Each row is a point on a landscape with many peaks, with its height.
From any point a climber steps to the highest of the 2 points nearest to it. It stops when none of these is higher. Distance is the straight distance between rows; heights are no part of it.
Kasi (h 3.69): [ 25 -19 -12  10   8  22  48   4  25 -11 -14  75  -7   5   4  66 -17 -31
  15 -10  15 -13   5 -35   6   3  25 -51  34 -23   7 -23 -10 -26  -4 -14
  30 -31  23  36 -10 -39]
nez (h 1.52): [  5  -5  37  16 -22  11  -1  10  15  39   0  29  -2  23  -4  21 -43   1
  -8  20 -19  35 -16 -23  -1  23   4 -10  -4 -43 -33 -21 -25 -12  -3   1
 -12  36  22  25   7  -2]
vefeb (h 4.23): [  3 -28 -25  22 -13  21 -26  26  46   6   9  12 -33 -13  18  -3 -14  28
  -3 -12  56  44 -11  -6 -13   3  11   3  76 -17 -11  -8 -49 -12 -27   0
 -47   8  22  -6  22  33]
bubuz (h 4.04): [  3 -47  21  -5  18  -3  -2  16  35 -10   3  50   1  12  22  -9  16  37
 -27  -8  20  -1  22 -18  12  -4 -22  12  30 -14 -17 -20  17  12  20   9
 -18  -6 -14 -22   6  13]
leres (h 3.45): [ 42  24   8   1 -32 -21 -28  -6   9 -26 -15 -46  19  -2  22 -26   6  25
  49 -26  27   2  12   7  21 -21   5 -16  16  -6  15  25  -5  25  24 -14
  18 -19 -21   7 -32  29]
Bador (h 3.46): [ -2  10 -15  32 -30   6 -12 -24  11 -66  -1  34  11  36  13 -25  -5  -8
  29  -1   8 -15  -4  28   0   8  18 -31 -13 -15 -20  -4   5 -31  54   6
  31  -5  -1  72 -40  10]
puzik (h 4.05): [ -2 -17  -3   3 -10   7 -28 -12   1 -74  14  15   5  42  12  -5  11  -2
  15   3  35 -46 -12  11  15   4   8 -30 -27  -7 -17 -15  29 -40  37   6
  22   2   2  16 -31  37]
funi (h 1.71): [-17   8  40   7  -4  11 -24  -3 -14  30   4  22   3  13 -32  23 -24 -17
   1  26 -42  12 -40 -22 -22 -18  -1 -23 -29 -38 -18 -19 -13  12  -4  -7
   4  28  -1  20  15 -19]
penit (h 6.03): [ 66  49  12  28  28 -12  19 -43 -15  -5 -12 -11 -30  -9 -14   6   9 -50
 -10  26  -4 -23   3  26   7  -7  21 -24  13  32   2  31 -56 -16 -22  18
  45 -32  52  26   7 -13]
lefas (h 4.71): [ 23   4 -31  39 -14   6   6  27  33 -23  -7  13 -13  -3  -7   7  -6 -11
   5  -4  38  43  24   0 -38  -6  -5  -9  62   1 -46 -16 -80 -10 -19   4
 -33  -8  33  23  14  48]
duz (h 4.90): [  7 -31 -11  -4  -9   5 -28   4 -16 -47  -2  22 -14   4  17  24   4  -1
  12  25  36 -55  12   6  18  -1  15 -36   4 -13  22 -17  53 -50   5  15
  24  11  -4  -2 -17  20]
Mel (h 5.73): [  6 -10 -24  36 -35 -12 -18  -4  59 -11  29  53 -24  12 -10  -7 -11   4
 -19 -19   0  -8  13  18  24  39  33 -18  16 -11 -26 -26 -15 -23  62  15
   1 -19   9  25 -34  29]
rugi (h 6.15): [-27 -12 -18 -22 -14  -6 -28  17   1 -67  12  10 -51  14  20  44 -15  17
  31  25  63 -40  16  14  -4  -7  -9  -7   6  23  34 -15  46 -25   2 -14
  -1  15  -8 -37 -13  41]
Gono (h 4.56): [-39 -23  -4 -40  42 -12   5  55   7 -18  13  23 -20  10  10   9 -10  28
 -19 -15 -12  10  41 -23 -13 -20 -39  45 -10   2 -12   0  47  22   7 -19
 -15  24  -8 -55   5 -24]
Pud (h 1.15): [ -1  43  45  46   0 -15   2 -22  31  53  17 -15 -25  -7 -16 -18 -55  18
 -15  23 -10  28 -28  29 -18   6 -42  14 -37  20  15   8 -54 -15  23 -17
 -15  -6  16   6  14  30]
nenin (h 3.23): [ 30  26   0 -39 -26 -22 -27 -19 -22 -17 -19 -44  23  -8  16  14  43  -3
  53   5  11 -43  10  40  18 -17  12  11 -14  38  60   8  27   3   4 -30
  34   8 -42  -9 -10  16]
ravab (h 4.10): [ 18 -25 -19  16  13  36  27  -7   2  13   4  33 -12   2 -15  57 -17 -22
 -18  19  14 -42  -7 -35   5  -2  49 -58   5 -46  20 -31   8  -7 -28   1
  12 -15  30   5  14 -49]
nuku (h 1.94): [-16   0  -2  -9  -3  10  28  17 -26   2   6  12  50  10   5  -4 -14   7
   1  11 -17  43  -3   3  -2  22 -24  59  -1  22 -33 -47  -1 -28 -26   5
 -20  40 -10  17  11  16]
Gifun (h 3.29): [ 24  26 -20 -18 -53 -13 -22 -26 -25  -6 -29 -77  14  -9  19  10  22 -27
  51  21   8  -3   1  22  16 -26  20  11 -13  24  38  -1   9  -1  24 -39
  22  36 -37  33 -24  13]
gofar (h 4.37): [ 24  10  -1  42 -11 -26  12   6  30  -6  -5 -24 -19 -23 -11 -23 -30   2
  14   4  28  15   4   3  -8 -15  -9  -1   5  -2  -6  35  -1 -33   8  -5
   4 -33   6 -17  -3  18]
Bez (h 2.16): [  7 -20 -18 -31  -5   4 -62   7  14 -57  21  -3 -13   3  -4 -13  41   3
  10  19  51 -15  41  -2  15 -30  19 -27  35 -24   8 -26 -17  20 -14   9
 -26  15   4 -21 -30  46]
vuku (h 0.83): [-22   0  32 -16 -11  19  -7  -2   5  57  20  -5  -2 -26  -1  -3 -14  17
 -21 -16 -39   7 -28  21  -7  37 -19  32 -13  30  15   2   5   0  18  21
 -17   3 -10 -10  -3  11]
paf (h 0.46): [-17  23  22 -53  27  -7   0  10   6  27 -12   9  23 -12  -1  11 -12  56
   0 -42 -40 -29 -14   4 -27  11 -37  24   6  44  40  12  40  66  25 -29
  21 -36 -63 -20  13  -2]
Far (h 3.47): [-12 -36  24 -17  19  17   5 -13  20  31  31  17  -3  16  33 -31  14  21
 -58 -28  18 -33 -11 -16   7  55 -15  18  -2 -18  27 -22  47  -3  27   5
 -22   1  -3 -19   9 -11]
ruzo (h 3.80): [  6  10  16  -5 -32 -27 -12  -5  17 -34 -23  12  24  21  28 -33  -7  18
  50 -11  20  19   0  13   4  -9 -15   2  -7   0   6  -5  16   4  30  -7
  12   2 -44   6 -17  22]
Kud (h 0.98): [-29  24  45  19   3  19   7  -4  31  66  32  -9 -23  -2  -7 -16 -31  10
 -25 -18 -26  21 -13  39 -36  52 -37  34 -37  26   4   8 -27 -20  32  25
 -22   0  15 -14   9  11]
pelu (h 5.36): [ 43  10 -24  27 -42   4 -15 -41  17  10 -11  -8  -9 -16 -32  29   0 -35
   8  11 -38  -9   0  10  29  34  61 -22 -15  -5  13   8 -10 -15  16  -1
  42 -14   1  24 -43  12]
mut (h 2.58): [-13 -50  -3 -12  35  26  33  -2 -32  18 -29  20 -41  24  20 -37  17  55
 -67 -43  25 -10  19 -42  10  19  26  -6  22 -14   7 -20   4  11 -14 -34
 -59 -18  60   2  31 -61]
roda (h 2.30): [  4 -29   7  -7   5   4  39  26   9   4   7   8  22   5  24 -21 -23  41
 -11 -13   2  56  27  -1  -7  30 -33  72  -4   8 -22 -54  22 -34  -3   2
 -12  28 -24 -18  -2   8]
davur (h 4.81): [-30  -4 -43  18  -6  13  78 -36 -49  -6 -24 -33  37  -7 -12  45 -14 -34
  25  10 -16 -16 -49  -5 -31 -11  24   0  -5  16   6 -16  -1   4 -21 -12
  18   8  -9  74  16 -34]
Pitar (h 2.59): [ 33  -3   4   6   1  -8 -34  13   4 -48   4  -1 -12  -8 -23  -7  47  -7
  27  15  18 -23  42  -2  12 -38  12 -45  17 -26 -18  19 -16  18   0  26
   3 -26  12 -22 -32   5]
ragon (h 4.02): [ 27   6   8  43 -24 -14  23   5  32  41 -12 -16 -14 -13 -13   7 -47  13
  -6   3  -3  22   3  11  12  20   3   7 -30   3  -9  29   8 -38   8  -3
  11  -8  20   1 -10   7]
Gozav (h 2.57): [-13   9  -1 -12  13   3   2 -16 -29  12   9  -3  49  -5   8 -14  13 -25
  -7 -22 -16 -15 -42   0   1 -20   6  -8 -25  -1  11  -4  20   5  -4  19
   6   0 -23  -7  30  -8]
zesag (h 4.77): [ 49   9 -15  11 -21   0 -20 -21  -7  -5 -12 -26  -9 -27 -23  15  20 -37
   5  26  -1 -10  10  15  27  -1  46 -31  -8 -12  13  19 -11 -25 -28  17
  29  -1  12  -2 -28   6]
bupob (h 3.20): [ 29  17 -13  42 -36 -16  -2  -7  25 -58  -4 -30 -12   1  -6 -15 -23  19
  51 -18  19   0  17 -15  -8 -21   6 -25  47  -4   0  14 -13  17  39 -19
   1 -46   7  43 -46  23]
Til (h 5.34): [ 10  10  36  23  36  -9  -9   0 -11  20  15  15  19  -5 -30 -18  30  -9
 -11   8 -27  -6 -10  12   3 -15   6 -17  -9  -3 -39  56 -37  15 -26  35
  13 -29  33 -25  22   6]
seto (h 3.95): [ -1  13 -37   5 -25   5  21   8 -28 -52 -16   6  -6 -16 -12  39  15 -57
  25  18 -15  11  13 -17   8   2  11 -19  23  24 -31   5 -45 -23 -10   9
 -10  -3  24  44 -35   0]
pasa (h 5.32): [ 16 -29  -6 -13  13 -18  29  32  -8 -38 -53  53   9  26  21  49 -22  21
  15   7  13  15  19 -39  -2 -22 -15   0  33   3  12 -17  39  11 -20  -4
   7 -11 -15  10  21 -20]
kip (h 4.18): [ 56  32  -9  21 -32   2 -28 -33 -19 -14 -14 -58 -18   1   1  -2   8 -55
  23  29  16   3  24   8   9 -15  31 -43 -12 -31  27  23 -26 -23  13   4
  26  16  -3  24 -20  -3]
natag (h 2.72): [-17  -6  21  25  -9 -19 -28  15  76  20  30   2 -24 -14  -6 -29  -7  21
  20 -24  14  16   0  -4 -31  -7 -28 -12   6 -28 -17  18 -24  20  37  -3
  -7 -25 -35 -44  -6  27]
vapa (h 1.33): [ 13   3  -2  23  -9   8   6 -13  20  24  16  43  26  22  -4   2 -24 -37
 -31 -11 -25  18 -30  -8  12  30  31  -6 -11 -37 -29 -23 -27 -23   8  26
  16   4  15  42  15 -11]
Lif (h 2.33): [ 10   8   0   4  10  26  14 -33 -37  45   4 -20  31 -13 -18  22  -6 -16
 -21   6 -28 -26 -47  15  -3   9  28 -16 -14  14  25   7 -11  -3 -32  23
  13 -11  23  13  30  -5]
velan (h 5.33): [-14   6  26 -27   3  11 -30   4 -16  16   1  -7 -27  -1 -26  42  -7  11
  -9  20 -31 -19 -14 -12 -29 -10 -17  -2 -17   6  41  -8  46  16  -2 -15
   2  26 -31 -41  11 -17]
Kiv (h 6.58): [ -3 -10  12 -21   6 -19  -7  37   7  15  -2 -17  -1 -22 -16   4  -9   6
  18   3  -4  -7  26 -16  13 -31 -20   6 -42 -10 -26  46  37   0  -8 -16
  19   0 -36 -53 -21  -7]
Siro (h 6.66): [ 20  32 -37  29 -29  -8 -28 -23  33 -20  11  14 -27   4 -10  -2 -24 -42
   3 -17 -10   2   9  19  -3  36  47 -15  27  -9 -27 -25 -57  -4  41  30
   3 -23  10  62 -41  27]
big (h 5.23): [  1  -9 -17   6 -20   4  38 -20 -33 -12 -31 -13  18  -6 -31  55  15 -33
  38  23 -30 -17 -27 -14  -5 -29  20  15  -2  19  13  -1  16  -4 -10 -29
  31   5 -14  49  -1 -27]
fav (h 5.90): [ 10 -11  -3  -3   5   2  19   3 -43   8 -48 -19   0  -1 -29  66  -2  -8
  10  28 -14 -23  -8 -25 -13 -34   2  22 -17  10  27  -5  54  -2 -32 -20
  21  22  -2  12  27 -22]
dotaf (h 2.35): [-17  37 -10  -5 -32  -3  -6 -18 -37   6   4 -20  38   3  13 -23   7 -33
  22  11 -29  51 -24  27  13  18  -2  25 -10  38 -40   3 -59  -9   3  28
 -16  37   2  30   1  29]
nivon (h 3.24): [ -4   6  36  -5  26 -14   3   6 -48  32 -17 -27  41   6  -2  28  -9  10
  21  13 -17  -5  14  18  12 -19 -21  29 -43  11   2  41   8  -7 -42  -6
  19  27  24 -17  21  13]
tup (h 2.05): [-34  29   9 -34 -15 -11  -8  10 -20  10   4 -18  54 -12   9 -20  -5 -18
  29   3 -31  41 -23  33   8  -4 -15  60 -25  41 -19  -7 -15  -8 -15 -11
 -15  37 -22   0   6  22]
Rura (h 2.17): [  0  32   0  21  30  10  47 -37 -39  59 -17 -46  49   1 -18   7 -19  11
 -16  -9 -18 -28 -31  21  -2 -13   7 -23 -43  20  30  28 -26  19 -26  16
  12 -36  38  17  45 -13]
gudo (h 4.08): [-39 -30 -24   2  30  -5  22   2   1 -38  40  26  44  -7  -9 -49  45 -18
 -17 -21 -10  -5  10   6   5   0 -38  47 -14   9 -40 -15  31 -25  10  21
 -16   4 -18 -21   3  17]
nonob (h 3.55): [-28 -56   7 -24   8  24   2  17  33  14  21  -1 -63  -5  31 -11   5  27
 -25  -4  40   8  12  21  17  19   7  29  47   2  17  -7  -8  -9 -15   1
 -72  35  -6 -49  11  -6]
ges (h 3.12): [  8  24  -4  30 -15   4   1 -37 -15 -31  -2  33  14  19  20 -31   2 -32
  14  -1  -6  -6 -18  18 -28  -6  14 -34  26  -4  -6  -7 -19   5  47  21
  32 -19 -18  61   2 -26]
Vad (h 3.11): [-17 -22   0 -13  13  24  23  -9 -18  45   2  -6  15   5  22 -27 -19  21
 -69 -33  10   2 -17 -18   4  44  -9  21   0 -16  11 -47  41 -12   7   8
 -30   9  30  11  23 -14]
pused (h 6.13): [-36   5   7 -69  22   5 -27  33  -8  25  17 -13 -10   4   0  20  12   6
 -27 -21 -20 -24   4 -20 -19  19 -15  21 -31  -7  34  -4  60  39  -9 -33
   4  24 -24 -52  -2 -36]
Rira (h 3.02): [  8 -11  -2  18 -15  -5 -27  23  14 -15  25  23 -12  -4 -38  10  22 -33
  12  17  -3  11  20 -21  29 -36  25 -37  -3 -27 -49   9 -38  -6 -10  16
 -18  -6  28 -12 -34   2]
kom (h 4.66): [-13 -17  16  30  32  -8  -3  24  17  30  27  -1  -4 -18 -21  -7  -3  17
 -12  10   4  10  21  32   6   7  -8  18 -18  -3 -48  52 -30 -13 -35  32
  -5   3  46 -41   0  25]
pebek (h 3.15): [-23 -45  15 -16  17  22  24  28   3  29  15 -19 -39   1  28 -13 -16  45
 -23 -14  18  21  19  17  10  38   6  53  12  12  -7  10  -7 -21 -21   0
 -61  45  32 -40   0   0]
Maf (h 6.04): [ 27  19  24  22  25  -2  -9 -10  27  39  29  35   7 -11 -28 -14  11 -11
 -31   1 -25 -36 -16   5  -1   9  31 -51   4 -10 -21  15 -23  10   1  25
  36 -48  11 -19  12 -16]
sabu (h 2.39): [-24 -44 -21 -10  10  34  44  12  -9  29  -3  31 -41  17   3   4   4  38
 -36 -39  16 -14  16 -62  12  10  33 -38  15 -20   9 -42   6  32   4 -42
 -38 -35  64  16   7 -70]
fiza (h 4.93): [ 25 -25  11  -6 -24  31  -9   5  26   7 -20  -5 -52 -25 -32  33   0  43
   9  62  13   7  10  10  20  -3  30 -32  23 -20  27  10   7   6 -31 -15
  13  10 -10 -49  -7 -30]
Kirad (h 6.78): [ 53  51  14  28  31  -1   7 -47  12  27  10  18 -12 -11 -36  12  -4 -32
 -29  11 -29 -40 -18  20   3   9  41 -38  -1  15   7  22 -44   0 -26  10
  53 -38  35   1  12 -29]
tubok (h 1.24): [ 49  25 -43 -15 -10  13 -21 -17  -5  -6  22 -57   2 -11   4 -10  20 -41
  -7 -11  14  22  16  10  37  27  53 -12  25  -9  -2  21 -57  14 -18  53
 -15   5  12  37 -28  32]
Ger (h 1.44): [ 44   1 -14 -45 -11  13 -29  -8 -14 -16   7 -12  23 -11   7  -4  41 -41
 -10  15  -2   8   1 -10  44  18  47 -10  36 -10 -12 -17 -56   5 -41  30
 -12  23  12  21 -31  25]
moguv (h 2.09): [-41 -32 -22 -13  15  13  10  25 -11  23 -10   1   1   8   1 -27  -4  42
 -40 -46  -1  -7   1 -44 -13  11  -9  -7 -19 -37  -5 -36  64  34  26 -35
 -10 -12   7  -9  -5 -48]
Kadub (h 2.62): [ -8  43 -18  17 -21  19  -3 -30 -27  -5  17   7  38  17  27 -33  20 -52
  -7   9 -20  47 -42  17  -7  28   4  -6   4   5 -40  -8 -60  -6  13  28
   3  28  -8  58  22  -7]
neruz (h 3.88): [-51  26  -4  -6 -10 -17   5 -22 -34 -42   3  -3   6 -17 -13 -17  18 -18
  37  26 -38   6 -28  18 -22 -32 -27  19  -8  40  -7   4  27  10  15 -13
 -10   1 -40  19  -8 -14]
Gev (h 4.19): [-22  43 -24  -1 -33   2  17 -17 -50 -38 -17 -12  20  -8  17 -12  30 -17
  42  32 -21  49 -22  16  -7 -14 -16  19  27  49 -37  -8  -9  18   3  -4
   5  13 -24  55   5 -28]
gid (h 4.28): [-12  15 -15  -1 -32 -17 -16  -8   5   4  20 -51   5 -42 -22 -15   9 -17
  17  -4  -5 -24  -3  21  26  11  -4   4 -36  29  12  36  23 -26  10  -4
   8 -11 -23 -39 -49  30]
zer (h 5.45): [ -8  -3 -37  35 -24   8  -5  22  21 -25  11  36 -42 -22 -21   8  -3 -11
  10   5  22  -6  27  14 -23  -7   5 -20  50  16 -21 -21 -46 -26  20  22
 -30 -18  23  33 -12  44]
Moba (h 4.50): [ 21 -16  14   0   1  40  -6   2  -2  11   9  34 -22 -13 -26  35   6  12
 -18  41 -15 -33  -2 -12  -2   3  31 -43  18 -16  20  -7  22   9 -19  10
  13 -11   8 -25   6 -37]
fulo (h 2.78): [ -9  -3  46 -10  61   9  -2  18  -7  23  -5   5 -21  20  18  -3  -7  26
 -21   3  12  14  10  -4 -38  -4 -50  21 -25  -1   8  20  21   3 -19  24
  -1  15  17 -48  48  -7]
fogas (h 5.35): [ 46  25  23  37  23 -28  21 -18 -21  14 -24 -23 -24 -18 -20   4 -12 -14
  -8  45 -17 -12  -9  18   9 -19 -12  -9 -19  30  14  35 -33 -23 -18 -16
  24 -31  32  14  16  10]
nuko (h 5.29): [-36 -14   2 -66  26 -10 -14  50  -6  10  -3  -3 -37  30  23   6  -1  18
 -27 -31 -12  15  26 -28 -17  14 -23  40 -32  -7  10 -15  58  19   8 -49
 -15  58   3 -48  -9 -47]
nim (h 3.44): [-25 -45  -4 -20  66   4  19  -3  12   0  -1  12 -38  54  47 -34  45  31
 -65 -47  36 -12  45 -33 -21  17 -41  25   7 -28  11   3  41  18  12 -19
 -42   6  18 -56  35 -39]
buvi (h 4.45): [-21  33 -38  20 -12  28  57 -34 -64 -25 -17 -10  34  -8  13   3   6 -32
  21  25 -33  24 -41  20 -20  11 -12  13  21  44 -20  -6 -19  -9 -15   1
  12   0 -16  69  24 -24]
rodi (h 3.48): [ 16  11 -20  35 -16 -18  15  12   0 -29   2   6   3  11 -17  13   5 -51
  25  10  -2  31   7  -3  25   0   8 -13  -3  -9 -62  21 -48 -16 -18  15
   3  -8  44  23 -21   0]
fabup (h 3.07): [-53   1 -14 -41  35 -22  27  -7 -18 -26  11   4  54  11  11 -37 -11  14
 -15 -24  10 -14 -16   8 -16  -9 -15  18 -21   0  32 -45  52  55   8 -11
  -8  -3 -49   3  31  -8]
netob (h 1.31): [-24  21  28  34 -15 -16  -3  -6  -9  24   7  -8   9 -10 -25  -1 -48  16
  34  31 -22  45 -12  15 -12  -2 -23  18  -5   2 -19  16 -52   7  -7 -18
 -20  16  15   3   6  36]
davop (h 2.82): [-12 -30  -3 -27  29  30  21   9 -40  35 -30  -8 -27   5  34 -21  -2  47
 -59 -42  17 -10 -13 -11 -19  41  13   7  16   7  34 -29  36  13 -19  -5
 -31   7  35 -10  33 -39]
sanu (h 4.35): [  0  -2 -13 -16 -34 -29  -2  17  11 -15 -23 -26   5 -23  18  -4 -38  -3
  42  -5  29   1   2   9   0 -13 -10  36   0  14  23  -7  42 -28  -1 -19
   3  16 -32 -11 -13  27]
vuri (h 4.62): [-31  16 -40  19 -18  16  10   6  -4 -27  11  43 -12 -16 -22  16   9 -47
  -2  18 -16  10   8  -3  -9  19   5  -8  27  26 -49 -35 -47 -38  14  26
 -35   5  12  43  -8  24]
fava (h 5.95): [-10 -18  -6 -23  23 -22   4  30  -5 -11 -27  27  16  42   6  32 -25  31
 -24 -11   1  10   8 -48 -10 -32  -9 -14  -2 -24  26 -26  67  38 -14 -13
  14   8 -28  -9  25 -34]
redum (h 1.14): [ 32  -5  -3  32  18 -11  19 -29   7   3   6  35  45  27  16 -37  25 -38
 -25 -19   1  24 -14  -4  14  10   9  -6  13 -26 -36  -7 -36   1   8  40
  13 -21  17  31  31  -1]
velu (h 3.65): [  9   3  31  21   9  -5  27   8  -3  51 -19 -35  17 -13 -26  14 -26  31
   2   8 -30   0  10   3  24   1 -22  17 -48  15  -8  59   5 -15 -18 -24
  22  -3  23  -9 -12   9]
veked (h 5.09): [-28 -17  -9 -18  -3 -20  -5  18  16 -14  32  -8  13 -34  -2 -24  22 -22
   4 -18   7 -15  17  17  11   4 -21  36 -15  26 -19  10  28 -19   5  19
 -14   0 -14 -46 -31  40]
bom (h 2.86): [  5   5  46 -14  32   1 -10  13 -30  32 -10 -14  -4  11   4  27 -20  20
  -5  36  19   1  17  12   0  -9 -29   6 -34 -19  16  31  11 -11 -64  12
   9  44  32 -34  30  12]
Nivad (h 4.80): [ 51  30  28  25  13 -29  -7  -3   9  -9 -22 -48 -24 -18  -8 -25  11  -1
   8  20  21   9  16  10   3 -35  -9 -21   4  11   9  57 -33  -7 -16  11
  14 -44  13 -11   5  19]
resa (h 3.71): [ 27  18 -21  37 -44 -10 -11 -33 -20 -22 -13 -67 -24 -14 -16   0   5 -42
  32  45   4 -15   4   4  13 -22  18 -19 -28  -6  37   9   3 -27  29 -35
  21   8 -20  43 -39  13]
Fidu (h 3.33): [ 45   5   5  -2   8   7  25  -2   2 -48 -27  51 -20  -7   8  42   9 -16
  24   4  17 -17  17 -12 -16   8  19 -50  64   7  13  -8 -44  -4 -10  11
  27 -56  26  37 -12 -11]
Beb (h 3.34): [-63  -7  -6 -21   5  -4   0  -1   6 -33  17  41  46  15   4 -21  -3  19
  13 -11 -20  -8 -18  -7  -1  -7 -16  22  -7   2   4 -39  62  23  15 -24
  -7   8 -52  16 -14  -9]
pip (h 2.95): [-17   6 -15  37 -15 -12 -42  15  51 -39  24 -13  -9 -12  -7 -28  -3  22
  40 -35  25  10   3 -12 -31 -31 -13  -7  46  -8 -10   6 -17  23  38  -7
 -23 -38  -8  -8 -23  40]
Nizen (h 5.96): [ 23  32 -33  28 -41 -18 -12 -27  28   5  11 -26 -20 -21 -20 -10 -26 -24
  17 -18 -22  23 -12   8  20  28  46  -6  12  -4   2   9 -35  -5  26   7
   1 -31   6  38 -37  25]
bagob (h 2.85): [ 18  55  -5  29 -26   2  -1 -28 -21 -23   2   3  -9  15  17 -15  -1 -48
  15  20 -10  42 -11  18 -28   6   2 -17  24   7 -46   0 -75   1  29  11
   6   6  -5  71   4 -10]
Nelos (h 2.70): [-28 -30   6 -12  10  12  32  28  18  17  22 -17 -13  -7  36 -20 -19  31
  -6 -30   1  26  24  14  -8  40 -35  75 -16  32  -6 -11  24 -19   3   7
 -28  29  -5 -49  -4   1]
dulu (h 3.59): [-56  17   3  23   5   1   5 -14  -9 -56  11  35  27   8   4 -38   8  23
  31  -2 -15 -12 -24  20 -33  -8 -24   6 -16  17  -8   5  48  25  24  -8
  14 -22 -55  18  -8 -13]
rudar (h 2.83): [-25  -5  -8 -20  28 -18   2 -12 -24 -29   9  10  46  18  17 -26   7   2
   2 -16  14 -38 -22  -3  -1 -27  -3 -25  -1 -17  22 -18  35  42  12  11
  15 -13 -38 -16  40   1]
Nefit (h 5.47): [ 13 -15  -4   3 -21 -26  -5  17 -14 -23 -16   2  27   4 -11   0  22 -26
  34   5  -8 -16   6 -14  35 -42   0 -17 -20 -25 -24  21  35  -2  -9  -4
  22  -1 -23 -10 -21 -15]
zado (h 5.05): [-20  10  -4 -45 -15 -40 -14  26   7 -48 -13 -10 -24  14  16  33 -32 -10
  33  23  29 -13  13  20 -13 -10 -20  32  -6  28  48  -7  63  -7  -7 -25
   6  27 -39 -29  -3  19]
kupo (h 2.24): [-29 -42 -20   7   7  22  38  28   9   7  -5  44   5  21  -1  14 -13  45
 -19 -30   0 -11  16 -70  13  -6   5 -35   5 -36  -2 -28  52  33  26 -28
  -8 -38  24  22  -5 -55]
rotid (h 4.20): [ -4 -49   6  -4  29   3   2  31  46  25  25  -5 -25 -24  -3 -21  22  43
 -35  -1  20   9  21  19  25   7  11  11   2 -20 -35  44 -28  -5 -36  22
  -8  11  22 -62   0   8]
puvu (h 6.63): [-15   5 -10  -5  12 -27  10  16 -34 -10 -44 -16  -1  25 -31  48 -28   9
  -9   6 -11  -5  -6 -32 -46 -43 -17   2 -10   5  45  -8  70  32 -25 -24
  19   9 -20  10  27 -42]
Rosil (h 1.75): [ 20 -23  -9 -35 -15  -3 -36 -12  -1 -33  14  31  16 -11   4  -1  45 -20
 -15  13  20  -5  21 -28  43  -9  22  -3  47 -16 -16 -35 -33   8  -5  12
 -30  15   1  13 -24  37]
Damur (h 1.51): [-30   8  21   2 -37   8 -23 -18 -16  14  11 -15  -2 -19 -34  22 -17 -26
  27  39 -48  13 -36  -5 -10 -17   5   0 -15  -1 -15 -11 -26  -7   1 -11
 -13  29 -15  16  -9  15]
kos (h 0.97): [ 43  18   5  10   0 -13 -22 -17  -5   0   3   0  23  18  26 -34  50 -34
 -10 -23   0  10  -5  10  24  -7  15 -28   6 -10 -17  20 -33   3  25  49
  27 -12   5  13  10   1]
Datid (h 3.09): [ -1 -27  23 -29  73   4  13  26  15  26 -10   2 -30  21  40 -26  18  40
 -46 -35  18 -10  30 -22 -31  23 -43  16 -10 -10   6  28  41  16  -1  14
   5  -3  -2 -59  34 -31]
Sobut (h 1.88): [-32  29  30  17  15   9  -4 -14 -31  36  -2 -19  10  10 -44   9 -17   3
   0  16 -46 -12 -38 -19 -37 -29 -24 -12 -48 -21   3   4   8  31  -2 -28
   8   1   2  21  29 -31]
Vulu (h 0.68): [-21  -5  39 -60  24  21  -6  13  22  66  20   6   8 -20  24 -27   6  37
 -33 -45 -24  -4  -9  -2  -6  49 -38  52 -17  28  11  -5   5  34  23  -5
 -17  -1 -23 -39   6  -1]
peves (h 0.56): [  4  11  34 -76  10   2 -18  21  40  64   3   8  36  -6  24   2  -2  40
  -7 -37 -18  -9   7   8  -4  33 -34  34 -29  28  32   0  11  38  25 -32
  12 -16 -68 -43  -4  -2]
Nivu (h 1.03): [ 49   8  -6 -12 -19 -12 -31 -18  16   7  12 -18  22  10  30 -43  39 -21
 -17 -34  25  32  10  18  34  10  22   4   9 -14   0   9 -61   8  10  53
 -16  13   2  10  -6  47]
masu (h 2.03): [-19  32  22  22  34   7  14 -28 -49  62 -12 -52  21  10 -35  18 -19  21
  -7  15 -20 -29 -19  -6 -34 -22  -7 -33 -54 -24  31   4 -16  46 -29 -13
  15 -12  42   9  48 -18]
vogis (h 3.97): [-34 -44  -8 -17  41  -1  17  25  26 -22  14  46 -20  37  25  -8  23  44
 -38 -25   8   2  54 -31  -9  -3 -52  43  16  -9 -12 -17  39  13  33 -10
 -30   5  -9 -44  17 -17]
pab (h 4.67): [ 40 -35  20 -24  -2  -3   0  13  10  -1 -29  41  10   4  32  26  -2  16
 -12  15  22   8  -3 -24  27  -5  11  -9  27 -25   9 -16   8  -2 -21  13
  10   2  -7   3  12   0]
kuzep (h 3.94): [-26 -42 -34   8   6  29 -37  29  46   1  27  -1 -53  -9  17 -17   2  28
  -3 -15  52  18 -21   1  -9  -7   1  21  82 -10  18  17 -18 -30 -48 -13
 -46  22  16 -45  19   0]
Pesak (h 5.54): [ -2 -16  -1 -18 -13   2 -18  17   0  -4 -11 -13 -31 -30 -20  36  -2   9
  14  35   5 -23  13   7  19 -20   8  -3  -9  -1  19   5  46  -6 -24 -17
   2  18 -18 -57 -19  -1]
lav (h 3.67): [ 39  32  -2 -21 -19 -12 -28 -18  21  26 -43 -70  23 -24  10   6  24   3
  26  -4  26 -16   3  25  36 -23  -3   6 -44  22  56  30  -7 -22  -8 -35
  14  -6 -40 -41  -8  13]

Call two points neighbours if one is among the 2 nearest of the other. Go from one point of each pair to the other, from neighbour to neighbour, staying as high as possible. Name the lowest point that can't be avoided.
zer and veked -> Fidu
Siro and Kirad -> pebek
puvu and Kiv -> vogis
pused and Kiv -> velan

For each start below, name the point where the climber stops.
pip -> rugi
nuku -> zer
fulo -> pused
netob -> puvu
tup -> rugi
bom -> Kirad
mut -> puvu
kos -> puvu
Gifun -> Siro
Rosil -> zer
